The views of a scene show one set of named points, each view turned or mirrored, and shifted as a whole, with a little noise and some points left out.
In the rows, 128 means zero.

Scene 1
View 1
lup: [177  88  93 167  80 160 115 124 103  99  93 111 139 159  91 223 149 134
 127 150 147 168 136 149 110 150 130 113 183 128]
namu: [135 161  98 190 102 109  91 154 134 164 129 111 137 159  89 173 153 168
 128 129 165  92 151 169  85 139 119 134 178 130]
Legep: [152 126 118 162 131 138 100 147 116 133  97 124 158 151 101 147 145  89
 115 157 101 128 161 146  98 122 171 104 162 151]
sem: [180  90 106 160 106 158 113 133  99 103  91 116 147 154  96 187 148 115
 114 150 116 163 134 151 116 137 150 103 180 140]
puva: [ 87 214 113 222 121 108  57 172 167 213 148 104 141 171  92 165 140 146
 152 122 185  42 189 159  39 125 147 188 152 106]
sumuv: [105 161  90 189  79 121  96 141 132 170 108 116 142 175 112 196 157 130
 156 151 181  86 194 140  71 146 136 146 148 104]
gine: [154 129 124 126 106 120 131 136  97 132  87 110 156 147 106 164 152  85
 141 156 113 127 179 160  97 132 168 115 131 162]
rin: [164 151 117 157 130 104 103 157 117 150 121 123 150 143  89 128 155 137
 102 135 113 103 142 179 103 123 144  98 175 175]
mitek: [182  96 112 194 134 183  84 149 127 107 118 111 141 153  75 190 129 125
 101 140 115 169 111 151 101 121 155 124 209 132]
dol: [195 102 120 166 144 153  99 153 111 107 115 122 147 141  76 147 139 123
  79 140  87 158 103 168 127 115 154  92 206 165]
sis: [158 129 121 179 150 150  85 155 124 136 113 127 153 150  94 134 139  98
  94 151  93 132 140 153 101 109 178 102 184 153]
kimam: [119 166  93 217 130 127  64 167 154 171 130 129 139 165  97 149 147 142
 104 140 143  86 150 151  87 121 141 121 195 124]
sapup: [139 129  92 188 105 140  92 145 126 138 107 126 143 167 101 183 152 130
 122 147 146 118 155 142  94 137 139 111 184 123]
gukav: [137 133 113 181 101 155  94 142 128 139 102  97 145 162  93 206 140 111
 152 145 151 128 167 146  75 132 152 161 149 115]
Denu: [117 184 103 170  97  90 101 152 131 183 117 110 146 160 101 157 160 142
 143 139 163  64 182 163  79 139 134 139 142 142]
View 2
sem: [137 145  65 141 149 103 184 124 138  65 103 120 132 159 128 132 147  82
 135 113 125 197 164 185 117  82 165 150 131 135]
puva: [111 145  95 165 170  68 126 121 113 111  84 172 198  73 154 118 120  97
 164 132 124  23 127  39 117 165  76 165 144  77]
namu: [122 145  85 135 189  93 190 129 122  79  79 157 163 106 130 115 131 102
 150 129 144 101 149 110 115 114 104 149 158  99]
gine: [114 138  64 157 135 122 131 145 157  86  94 110 153 136 122 139 146  76
 111 103  93 148 149 190 107  73 150 158 126  80]
lup: [124 155  57 144 178  93 213 120 121  67  97 136 132 152 133 122 133  88
 152 119 113 186 174 184 112  88 172 137 132 157]
rin: [138 131 102 121 144 119 159 142 151  74  89 123 149 119 114 126 154  95
 116 120 163 146 148 141 119  84 103 166 159  66]
dol: [166 123 105 112 127 105 177 122 143  65 110 116 130 153 121 126 167  81
 131 117 181 228 163 164 123  80 133 186 146 120]
kimam: [144 151 103 143 148  81 159 116 131  82  92 145 158 128 138 118 150  98
 146 120 168 117 138  68 134 135  98 147 156  98]
Legep: [138 140  80 153 119 108 132 131 156  80 105 113 148 151 129 135 161  78
 124 103 128 168 145 151 121  91 142 156 132  92]
gukav: [112 147  61 170 156  79 154 115 122  92 101 142 166 126 152 131 128  80
 155 118  94 126 150 139 109 120 148 162 120 133]
Denu: [107 153  80 154 175 105 152 145 138  92  72 147 175  98 130 126 132  98
 131 122 119  62 136 112 111 112 100 140 153  61]
sumuv: [100 170  57 178 177  86 155 127 133  95  84 155 171 120 147 127 125  95
 150 115  93  65 139 107 115 132 134 113 137 103]
mitek: [153 135  88 128 141  75 186 103 120  70 119 133 137 152 141 124 146  77
 159 120 157 214 168 145 119 106 145 181 131 161]
View 3
lup: [145 120 193 172 144 155  88 131  98  75 138 147 148 146 111 120  70 150
 113  95 164 124 153 105 176 161  86  83 162 106]
kimam: [105 112 111 126 113 154 124  88 109  88  82  84 151 118 133 109 110 139
  84 127 152 140 143 110  97  94 150 128 135 139]
sumuv: [102  66 134 141 144 179 100  58  83  91 121  68 144 114 156  97 127 129
  72  91 197 159 131  98 158 133 132 108 137  99]
sem: [114 141 175 158 137 149  87 140  88  91 150 154 149 131 132 128  79 151
 130 117 167 114 169  97 189 149 111 124 175 106]
gine: [ 84 146 138 139 144 138  77 122  83 106 162 122 138 113 154 116 115 127
 135 117 188 114 156  93 202 154 135 146 186  88]
gukav: [127  84 157 151 139 162  99  71 101 110 140 113 161 122 146 121 106 144
 108 114 180 135 160  97 175 137 125 106 136  99]
rin: [ 94 174 106 126 131 118 100 129 115  89 109 105 128 116 125 106 117 125
 124 121 157 113 135 117 134 125 144 142 178 121]
mitek: [149 137 172 158 120 143 112 127 121 100 115 163 169 129 113 142  64 169
 129 134 139 112 180 105 143 118 111 113 144 132]
sis: [ 94 163 130 135 112 135 107 130 101 104 115 140 154 112 138 134  91 147
 132 146 146 112 180  98 138 110 148 158 162 134]
Legep: [ 87 150 140 136 126 144  98 122  86 100 134 136 147 112 147 129  98 142
 131 133 167 115 170  91 169 128 139 152 173 118]
sapup: [114 114 148 146 127 166 105 109  91  80 114 111 146 131 129 116  96 141
  91 110 164 138 147 101 145 126 122 115 152 121]
puva: [115  48  79 111 132 149 123   5 123 122  90  32 154  98 158  86 162 118
  75 121 186 154 126 113 110  91 168 119 107 108]
Denu: [ 93 104  97 122 145 141 100  68 104  98 116  56 128 113 147  85 147 112
  88 100 191 145 116 115 144 129 150 123 157  98]
View 4
gukav: [ 92 137 166 152 104 105 114 155  95 127 174 121 111  95 136 128  73  80
 112  96 122 105  72  96 151 131 101  74 131 122]
puva: [101 184 159 166  90 124 148 160 154 111 154  85 146  48 236  68  36 100
  99 100 104 145  58 147 180 124 140 122 124  72]
sis: [ 75 119 143 111 101 179 141 131 103 128 153 149 116 103 114 103 107 138
 123 109 171 129 124  65 141 121 104  70 156 117]
mitek: [ 70  91 139 128 101 134 132 127 105  89 182 149 119 147 106 118  88 116
 110  94 163 122 112  42 135 143  84  34 142 135]
sapup: [ 90 143 136 145 113 133 139 128 109 110 186 133 105  94 131 115  68 109
 108 116 164  98  84 103 145 148  98  74 131 130]
sem: [ 85 117 144 130 112 132 131 120  66 118 184 154  93 126  88 136 107 108
 119 104 169  89 103  70 142 149  72  53 143 151]
sumuv: [104 180 153 167 115 111 136 149 115 129 184 102 105  57 165 113  48  80
 104 111 135  91  51 144 159 142 111 102 123 115]
gine: [ 98 159 162 130 104 149 129 135  42 167 157 142  89  82 105 135 127  97
 133 109 148  97 102 100 167 123  82 100 155 135]
rin: [ 97 160 141 121  94 177 162 104  86 120 158 147 105  95 150  92 111 146
 130 111 175 127 117  95 180 144  83  93 152 123]
dol: [ 74 107 135 110  97 169 150 106  84  99 168 166 110 141 103 108 120 145
 123 104 184 127 134  40 153 146  69  46 154 141]
namu: [100 171 145 152 103 124 160 116 118  92 182 119 113  98 187  93  63 117
 111 102 154 118  83 118 181 163  90  89 128 122]
kimam: [ 85 147 131 140 107 156 157 127 144  98 170 122 128  81 172  78  56 135
 101 116 167 130  89 108 150 141 119  86 135 101]
View 5
sis: [151 146 138 118 132 142 108 148 124  64 162 135 170 126 163 129 122 134
  79  99 103 210  97 112 138 184 147 152  98 117]
gukav: [145 170 158  88 123 169 157 131 148 102 159 141 163 103 106 115 130 126
 102 156 142 146 128 107 121 149 160 165  87 120]
Legep: [150 143 135  96 118 155 121 146 106  75 170 142 173 119 147 130 121 136
  78 115 120 181  96 126 135 189 156 157  91 102]
puva: [ 71 166 171  59 189 135 120 142 162  84 128 158 121 106 117 106 109 123
 141 163 116 100 177 104  55 157 148 223 129 202]
dol: [168 157 145 180 130 145 118 164 113  72 160 116 182 126 170 135 131 118
  87  90 117 229  83 105 157 165 138 140  74  86]
Denu: [ 92 148 153  90 155 146 127 160  95  85 138 143 155 106 129 115 116 121
 140 147 128  97 140 139  79 171 155 203  99 137]
rin: [121 140 144 142 153 136 109 175  87  65 149 122 170 125 165 126 116 122
 118 102 120 162 102 131 115 179 144 179  85 112]
kimam: [122 167 161 122 155 131  99 151 140  78 132 151 150 110 139 133 122 110
 123 130  83 159 146 110  95 174 146 184 128 152]
lup: [182 181 155 154  94 175 161 151 118 116 154 124 194  91 109 134 150 104
 108 150 137 163 108 108 145 138 159 136  67  66]
sapup: [150 170 155 123 119 157 125 146 126  96 148 146 176  98 123 132 134 110
 115 140 105 156 130 116 114 166 157 159 106 108]
namu: [116 166 165 141 157 145 127 162 118  96 131 133 162 104 125 124 122 100
 146 144 116 128 139 113  89 152 144 188  99 130]
mitek: [178 177 162 159 123 154 133 142 157  91 158 124 176 113 136 130 137 113
  86 119 116 219 106  86 154 145 143 137  86 101]

Which points are out of place in each view (at most two, in the order of its rows)? Write - if all are in place.
view 1 -> -
view 2 -> -
view 3 -> sem
view 4 -> -
view 5 -> -

Scene 2
View 1
simef: [ 49 208 158 131 134 130 109  83 121 100 199 100 114 142 118 138  54 158
 115 124 131 103 126 150 105 121  97 150 164 103]
beka: [ 73 142 151 134 119 136  93 104 134 104 172 172 119 147 237 129  72 179
 109  80 143  99 153 172  78 126  92 132 205 130]
tase: [ 81 152 154 127  96 131 119  94 133  74 176 109 133 154 184 160 112 178
  97 127 129  89 131 109 105 112 134 125 145 100]
Zuta: [237 111 122 106 150  85  92 185 121  92 104 191 139 183 244 141 178 171
 144 100 186 159 122 117 133 132 162  87 130 140]
veke: [136 160 149 121 168 106 138 128 109 114 161 103 132 198 114 133 117 112
 133 120 132 141  87 153 132 121 123  92 138 104]
geg: [178 148 128 114 172 113  79 173 170 127 162 185 191 186 187 103 158  92
 113 107 138 176  58 193 116 130 126  68 175 154]
tolo: [131 138 139 122 132 130  89 141 164 111 168 176 176 163 216 123 145 128
  99 108 136 132  96 165  97 121 123  87 181 142]
fedev: [185 136 135 123 157  89  99 146 103 100 125 168 109 172 208 137 117 176
 151  93 181 147 140 138 124 134 134 114 148 123]
senev: [138 139 143 121 130 120 107 133 139  98 159 148 149 174 182 140 135 139
 110 116 133 128 103 139 116 117 135 100 152 121]
Kud: [164 110 165 105 170  85 191 138  87  98 130  62 145 241 106 167 184 101
 134 130 123 127  73 109 154 107 160  71  93  77]
Godi: [115 140 142 121 160 141 106 149 188 133 193 172 215 186 188 102 160  61
  79 109  97 145  42 219  94 118 102  53 208 144]
pusu: [152 228 132 133 166 110  48 137 126 106 168 182 106 129 159 104  45 177
 151 111 183 174 140 179 115 142 108 154 166 144]
suz: [120 169 136 118 129 127  84 126 159  96 173 161 162 156 182 130 121 147
 106 124 136 133 103 154 110 122 125 108 164 129]
mova: [ 93 185 147 128 137 128 103 112 137 103 181 130 137 159 151 133  91 145
 111 122 132 124 112 156 112 125 113 124 163 120]
Rekik: [ 87 165 148 125 116 132  99 111 141  97 180 146 137 148 183 136  97 155
 103 110 135 109 122 154 101 125 116 119 170 121]
loza: [183 202 128 121 206 101  70 174 159 136 169 169 180 181 123  91 120  72
 128 124 146 206  51 210 128 139 118  80 163 142]
Leke: [137 152 137 122 138 122 102 141 158 107 169 146 172 177 174 132 149 122
 105 125 127 137  81 150 119 118 138  87 156 126]
View 2
senev: [159 135 121 144 139 134 126 153 130 121 125 119  91 107 153 120 113  99
 107  92 144 130  77 139 141 134 134 169 133 116]
pusu: [252 123 166 229 119 181  86 146 106 108 118  51  66  73 104 128 165  93
 138 133 123 148  99 154  93 139 118 174 169 105]
loza: [148  62 166 233 170 151  59  91 129 146  95  67 127  85 193 124 184 158
  77 137 194 139 129 163 142 113  82 150 157 157]
tase: [164 145 139 123 112 156 177 178 112  91 150 124  90 107 116  97 117  63
 124  44 142 121  41 105 130 140 147 163  97  98]
Kud: [114  65  79  26 133 138 127 106 178 115  92 163 124 109 174  88 105  79
  63  79 142  91 153 165 152  97 151 181  78 112]
suz: [165 136 142 172 139 142 131 158 114 121 133 100  90 107 147 118 128 112
 111  91 153 135  61 125 136 142 125 160 138 122]
Zuta: [184 154  75 123 145 108  91 136 180 132  98 102  38 151 147 168  77 122
  95 148  70 169  96 183 150 171 168 181 181 113]
mova: [180 123 155 168 124 170 138 160 108 106 136 106 104  86 133  98 146  81
 115  78 164 124  71 121 120 122 119 168 117 108]
fedev: [216 145  98 135 125 151  95 146 147 114 116 105  49 106 129 140 104  94
 117 129  93 146 109 166 114 143 150 187 167  96]
Leke: [137 127 130 152 151 130 123 142 130 122 121 112 103 119 167 121 121 119
  90  87 157 133  71 131 150 138 126 161 133 128]
tolo: [141 160 125 182 161 120 118 162 117 132 138 114  89 115 172 130 110 137
 105 100 162 144  53 124 139 149 113 168 163 134]
beka: [208 201 139 181 117 162 135 205  79 106 176 119  73  75 135 115 108  99
 157  82 153 126  50 102  95 134 107 188 165 103]
Godi: [ 95 140 133 198 187 111 100 140 105 143 141 123 131 102 228 121 122 178
  79 101 217 127  68 120 149 123  76 159 161 158]
Rekik: [184 142 161 192 122 167 143 165  87 104 147  99  89  83 129 102 146  89
 127  69 159 126  56 111 117 122 117 165 125 115]
simef: [198 112 177 167 100 198 151 166  76  87 152 101 113  53 107  73 165  61
 133  48 175  95  71 110  97 100 105 171  97 102]
geg: [135 120 121 188 178 117  81 122 141 146 110 103 104 116 201 141 124 159
  79 135 165 150  94 156 150 140 103 169 172 150]
veke: [161  85 127 125 127 165 110 123 135 116 107 124 113  83 152  92 141  91
  91  92 160 105 133 152 123  99 119 178 114 115]
View 3
veke: [ 98  99 146 138 106  90 101 114 123 108 136  84 111 110 145 149  82 152
 166 115 100  81 113 143 157 160 120 192 138 111]
simef: [129 145 203 140 100 136  35 144 163  71 101  91  94 168 137 149  45 153
 168 171 167 108 106 140 175 189 115 206  85 100]
beka: [124 135 178 126 107 184  64 193 145  30 117 143  64 117 112 116  58 123
 144 141 159 146 150 149  91 135 138 164  66 126]
Rekik: [108 119 182 140 111 157  67 174 124  64 107 105  80 132 142 145  72 136
 149 152 144 118 128 144 118 143 141 180  88 102]
Godi: [ 79  85 153  98  90 112  55 175  83 135 164 128  62 107 142 115 170 160
 109 152  58  93  99 157  67  72 156 186  63  91]
Kud: [ 65  83 146 156 121  33 174 131 144 131 142  42 146 115 191 174  73 127
 193  67  56  49 142 140 172 149 124 189 157 136]
mova: [111 123 172 139 103 139  63 145 122  82 107 101  91 134 135 144  75 147
 161 157 143 105 118 146 142 154 129 190 103  97]
senev: [ 91  97 151 146 123 133 108 164 104  82 116  96  97 113 155 143  85 136
 152 125 116 100 130 150 114 124 146 169 119 111]
pusu: [138 127 110 140 121 190  40  72  79  55  93 131  82 103  83 118  50 168
 149 160 202 138  94 158 157 211 122 183 160  81]
tase: [100 121 202 165 118 143  97 201 142  55  79  69  93 149 171 174  43 125
 171 139 148 105 147 142 130 145 137 172  90 113]
Zuta: [ 85  64  82 158 158 156 173 149  48  57 100 104 100  40 142 134  73 121
 157  67 113 114 171 161  74 109 168 130 190 129]
loza: [ 95  85  90 113 107 115  60  72  43 139 147 125  92  79 117 110 147 186
 123 143  90  91  72 165 120 139 141 190 157  74]
tolo: [ 86  88 148 133 127 174  86 198  65  79 105 121  64  98 149 132 124 141
 125 146 118 116 131 154  56  78 165 156  92  95]
fedev: [108 103 105 146 137 159 139 131 100  48 107 117 101  72 117 124  52 125
 159  90 137 127 155 157 109 152 145 147 167 135]
View 4
Godi: [ 80 134  79 125 181 180 131  86 140 111 179 120 127  89 182 143 101 130
 133  84  71  88 162  99 198  28 140  81 174 203]
Leke: [113 119  96 117 139 140 159  96 112 112 151 119 135 112 140 141 153 163
 125 134  86  70 117  83 199 106 164  89 127 149]
simef: [123 113  97 130 104  88 197  80 110 151 111  39 163 159 119 136 158 189
 129 188  87  98  64  83 176  77 128  36  66 131]
suz: [116 107  93 124 149 132 161 106 112 118 149 145 139 118 144 131 155 173
 122 131  80  74 106  82 192  99 163  78 122 150]
loza: [100  70 125 162 177 117 178 105 152 113 184 173  62 150 188 179  94 119
 102  95  74  99 158  87 124  62 126  77 113 199]
fedev: [118  85 128 131 146 113 157 142 149  82 139 183 123 165 133 121 177 159
 122 128 112  78 102 131 151 188 148  99 109 116]
Rekik: [115 118  87 117 129 124 162 102 114 121 129 111 163 129 136 119 159 180
 128 150  86  84  84  96 196 107 154  67 109 142]
pusu: [125  45 106 149 155  72 179 146 121 129 122 195 130 183 153 109 151 185
  96 147  78 102  77  90 125 107 121  45  47 153]
veke: [112 109 137 148 126 113 194  72 151 110 156  76 100 161 138 180 142 134
 129 138 114  92 124 115 156 123 141  78 111 143]
Zuta: [120  86 127 126 158 143 140 151 146  58 168 235 103 129 139 129 177 144
 127  98 120  51 130 128 167 225 183 134 147 127]
tase: [127 130  94 110 106 124 174  83  98 119 125  74 166 124 108 130 188 187
 135 171 106  64  75  84 225 137 180  83 115 115]
tolo: [107 116  85 119 167 155 135 112 124 105 161 156 142 103 156 119 144 160
 125 104  87  77 126  99 197  99 161  90 149 161]
Kud: [109 135 172 145  99 142 202  42 162  72 176  39  74 144 118 228 161 102
 152 137 157  66 154 128 173 187 168 126 146 121]
geg: [ 97  97 107 140 181 156 146 111 143  95 182 188  92 120 178 147 113 125
 120  82  87  81 163 101 161  93 150  99 152 185]
mova: [118 104  93 128 130 111 179  92 121 129 137  99 141 143 139 137 148 172
 120 158  86  89  91  85 180  93 145  64  97 146]
View 5
pusu: [136 146  91  56  95 148 125 103 198 148 132  99 122 180  93 173 186 114
  72  69 119 191 188  81 147 150 150 183  67 143]
loza: [202  99  66 150 123 139 136 101 146 148 147  91  48 136 118 167 181  40
  84  34 174 144 206  79 126 101 182 188 127 196]
Zuta: [ 54 153 102 126 116 121 111 125 141 201  58  96  90 122  93  75 119 113
 123 124 163  80 176  99 120 143 196 154 137 166]
simef: [155 104 130  88 104 171 152  76 160  53 160 127 124 203  69 193 182 179
  81 109  60 180 150 128 151  61 100 143  69 183]
Rekik: [115 121 131 102 145 156 125 110 141  92 143 102 116 169  93 148 178 155
  94  97  78 146 144 122 149  77 126 153  96 192]
Godi: [156  90 119 190 216 150 110 119 109 109 179  73  48 116 137 152 193  77
  99  41 125 113 142 112 141  57 154 155 159 229]
tase: [ 90 121 147 104 122 160 137 103 125  79 123 124 144 168  65 142 152 196
 114 128  55 122 140 139 142  54 117 142  94 199]
Leke: [127 110 110 150 141 147 129 112 120 124 129 109  95 131  91 137 157 121
 109  87 111 108 163 113 130  67 155 160 127 213]
beka: [ 79 140 155  88 173 160  98 122 162 101 153  83 121 180 114 148 192 171
  92 105  77 172 114 122 163 118 108 133  90 159]
tolo: [102 119 126 141 182 149 112 124 131 130 144  86  97 133 111 132 177 115
 109  66 106 114 140 110 141  88 156 158 133 206]
suz: [134 121 104 112 121 149 131 103 147 117 132 111 113 151  85 153 171 129
 100  85 103 135 169 107 138  89 157 172 104 196]
Kud: [151  78  93 191  57 133 177  61  84  90  75 133  48 141  80 112 100 147
 132 172 154  77 183 131 104  26 143  90 152 191]
fedev: [ 87 150 105  95  99 135 122 104 157 159  82  99  93 157  92 113 141 135
 103 130 142 133 170  98 136 134 159 136 106 147]
mova: [136 108 117 110 122 158 138  95 146  91 145 115 114 167  86 165 172 152
  96 100  86 150 159 113 146  74 127 154  95 188]
senev: [111 117 117 132 136 147 131 102 130 118 120 109 100 147  94 133 152 143
 115 105 113 116 159 116 133  77 148 147 116 195]
geg: [144 113  92 162 168 139 116 122 126 152 138  82  60 117 122 136 174  62
 101  51 161 117 170  90 130  91 182 168 144 205]

Which points are out of place in each view (at most two, in the order of its rows)? Write - if all are in place.
view 1 -> -
view 2 -> loza, Rekik
view 3 -> pusu, tolo
view 4 -> Leke
view 5 -> suz

Scene 3
View 1
pev: [127 152  90 155 147  90 146  95  93  81 146 176  37 175  96  93 152 142
 126 122 133 127 127 128 106 144 148 117 178 123]
fozu: [108 157 129 155 163 107 100 148  99 119 156 173  69 174 112 114 164 129
 152 126  95 123 141 141 122 100 138 133 169 116]
Fime: [147 160 100 152 134 121  84 136  96 129 164 140  84 182  99 110 152 121
 165 118 101 132 143 169 101  75  96 140 158 112]
paku: [119 158 115 156 143  85  99 121  93 109 158 158  59 176 112 110 146 128
 154 118 105 135 147 148 114  98 126 129 161 119]
ketok: [160 149 124 127 134 112  74 125 105 141 168 131 109 162 111 106 169 147
 170 111 133 142 144 152  82  74  92 125 178 100]
biva: [108 148 165 145 188 105  91 161 107 134 152 183  85 161 123 107 176 145
 153 129 106 122 146 120 130 109 147 116 184 102]
kora: [ 75 157 139 111 136  93  82 137 110 130 186 171  60 143 149 140 200 144
 168 120  76 144 114 146  92  59 147 162 162 150]
zelo: [121 159 109 148 156 157 107 172 107 126 166 176  81 172  96 117 186 130
 141 130  80 114 119 150 110  92 136 152 175 126]
bev: [119 142 176 142 184  75  78 133 101 134 150 166  90 157 132 104 157 151
 167 119 128 133 161 117 123 106 129 100 185  90]
basaf: [135 153 111 126 141 139 107 142 109 131 170 165  86 158 105 114 196 149
 144 120 108 126 116 145  85  89 128 146 182 125]
rora: [ 94 166 101 154 135  80 103 118  91 104 164 164  34 175 120 123 150 116
 155 121  86 139 132 158 115  88 138 141 151 140]
Gabuk: [117 157  94 141 136 113 122 122  98 104 164 169  55 167 106 111 170 137
 140 125 104 131 122 146  99 102 137 142 168 134]
det: [139 159 106 163 137  73  86 105  86 112 152 138  61 185 108 102 122 121
 164 110 122 142 161 157 115  95 100 114 156 103]
lodul: [140 145 166 131 157  73  62 120 102 145 158 139 102 155 132 105 152 151
 183 108 136 146 169 134 106  80 100 107 179  86]
View 2
basaf: [145 140 110 119  71  99 128  74 121 135 105 131 130 132 107  77 125 120
  68 122 128 156 143  76 191 140 125 122 129  71]
fozu: [162 146 109 105  93  79 128 106 140 128 132 137 137 135 143 110 126 132
  87 108 115 143 148  65 169 133 120 116 122  48]
bev: [185 168  97  94  88  78  81 107 170 115 145 138 135 128 143 124 158 148
  84 119 118 146 201  53 187 126 105 109 114  61]
zelo: [154 130 122 111  82  98 160  86 106 126 107 137 151 135 123  80 114 132
  72 105 120 159 126  68 165 138 124 116 123  53]
det: [162 135 100 141 115  84 106 139 175 150 158 142 106 117 160 133  91 106
  95 127 134 121 164  74 182 125 117 127 129  74]
lodul: [170 172  91 118  90  98  59 113 177 145 145 151 132 125 126 123 132 125
  74 132 129 136 217  60 196 115  97 115 106  89]
kora: [ 96 183 102 108  78  60 108  75 142 155 120 150 152 166  84  96 132 101
  69 106  89 141 134  76 174 156 116  98 105  42]
rora: [116 145 107 130 103  61 133 114 156 157 140 144 120 144 129 117  93  92
  87 110 107 121 121  81 166 148 123 119 122  45]
pev: [168 121  95 122  86  57 137 100 160 121 143  96  63 119 169 117 129 127
 106 125 119 133 125  90 202 163 142 124 169  42]
Fime: [153 134 114 140 105 110 129 120 142 154 129 151 137 121 132 100  84 107
  73 122 136 135 152  72 170 118 119 130 115  82]
View 3
basaf: [120 121 151 119 168 130 142 105 112  92 131 108  92 139 124  69 176  98
 123 149  92 124 134 103 112 120  94  84 150 133]
ketok: [125 163 174 136 173 182 119  92 142  87 118 114 107 147 129  84 168 102
 124 130 122 129 128  94 117 126  81 104 139 149]
det: [123 158 208 121 156 174 133 110 155 103 147 132 152 157 128 111 132 129
 143 116 118 131 121 118 111 137 110 147 158 108]
Gabuk: [126 105 164 107 138 117 149 112 121 109 147 116 115 150 114  60 159 115
 126 151  76 136 135 112 106 138 104  89 172  90]
kora: [155 112 146 127 157 147 146  79 128  68 124 111  80 199 146  52 205 109
 136 158  74 139 123 123  81 131 107  68 173  73]
lodul: [134 181 162 144 142 188 124  73 169  69 113 118 103 170 131  85 173 103
 125 118 165 116 121 104 124 156  95 112 150 130]
fozu: [121 124 156 116 141 122 159  99 129  87 146 118 108 157 130  89 163 113
 139 131 122 115 117 134 112 142 128 104 161 108]
biva: [122 136 127 120 128 114 158  85 133  68 130 118  86 157 128  83 174  99
 130 129 152  98 116 135 127 159 130  88 160 120]
rora: [138 117 187 113 138 139 148 104 136 103 152 124 131 177 132  83 153 130
 143 142  81 138 123 131  93 138 117 113 180  67]
pev: [116 117 178  97 103 106 149 122 136 133 160 127 137 129  89  61 122 115
 116 135 104 134 146 102 136 166 102 111 190  94]
paku: [129 137 179 117 139 146 142 104 145  99 144 124 129 160 125  88 150 120
 137 131 111 130 124 120 110 144 112 117 171  96]
zelo: [111 109 148 108 173 105 160 113 101  91 142 112  97 137 139  92 174 104
 141 146  90 116 120 129 102 117 123  85 147 127]
bev: [129 161 140 131 116 145 145  75 160  68 122 119  99 166 122  80 169 103
 124 120 171 106 119 120 133 169 116 105 164 117]
View 4
bev: [110 144 105 103  81 114 106  95  92 124 163 110 122  75 150 102 162 117
 131 126 127 146 208 153 153 121 134 130 148 159]
paku: [101 140  85 117 102 124 149 116 111 135 125 100 116  88 165  96 139  82
 112 134 114 155 156 132 165 141 120  98 159 157]
kora: [ 68 160  81 104 126 126 146 102  77 140 108  64 116 137 213  91 185 103
 111 146 149 155 164 145 122  94  86 101 158 180]
pev: [110 114 117 100  99 132 165 149 129 152 122 118 139  54 179 116 129  99
 100 122 129 161 122 136 183 158 106  83 173 181]
biva: [110 127 106  90 106 112 116  98  91 133 148  92 149  60 172  94 162 129
 125 115 125 142 195 155 138 125 114 114 140 178]
zelo: [103 133  92  96 136 115 142 118  86 131 117  76 166  74 192  76 149 102
  86 105 108 124 134 127 121 130  84  94 137 184]
ketok: [102 174 111 128  70 117 113 122  84  99 145 110 131 110 148  87 150  73
  85 123 110 123 149 119 130 119 115 137 162 154]
basaf: [ 99 153 113 104 110 121 135 133  86 125 128  97 152  94 188  88 154 103
  77 117 126 128 131 130 123 119  89 112 158 186]
Fime: [105 156  82 126 103 114 141 117  96 116 122  94 137 100 152  79 136  60
  89 117  94 126 140 109 140 140 111 108 146 149]
rora: [ 89 136  66 116 121 126 169 113 113 149 105  83 110 103 186 100 143  71
 116 145 122 166 150 130 165 137 108  81 160 160]
lodul: [106 167 100 126  62 117  99  99  89 104 161 113 113 107 135  97 161  92
 118 132 120 138 197 136 143 113 135 144 158 142]
det: [105 151  79 134  82 119 143 113 116 124 130 115 110  97 140  99 127  56
 109 134 102 151 157 123 174 152 136 106 161 135]
Gabuk: [ 92 132  98 103 118 130 159 134 107 147 111  93 135  87 201 102 148  98
  96 130 132 156 125 135 153 131  91  86 169 186]

Which points are out of place in each view (at most two, in the order of its rows)? Write - if all are in place.
view 1 -> Gabuk
view 2 -> rora
view 3 -> det
view 4 -> pev
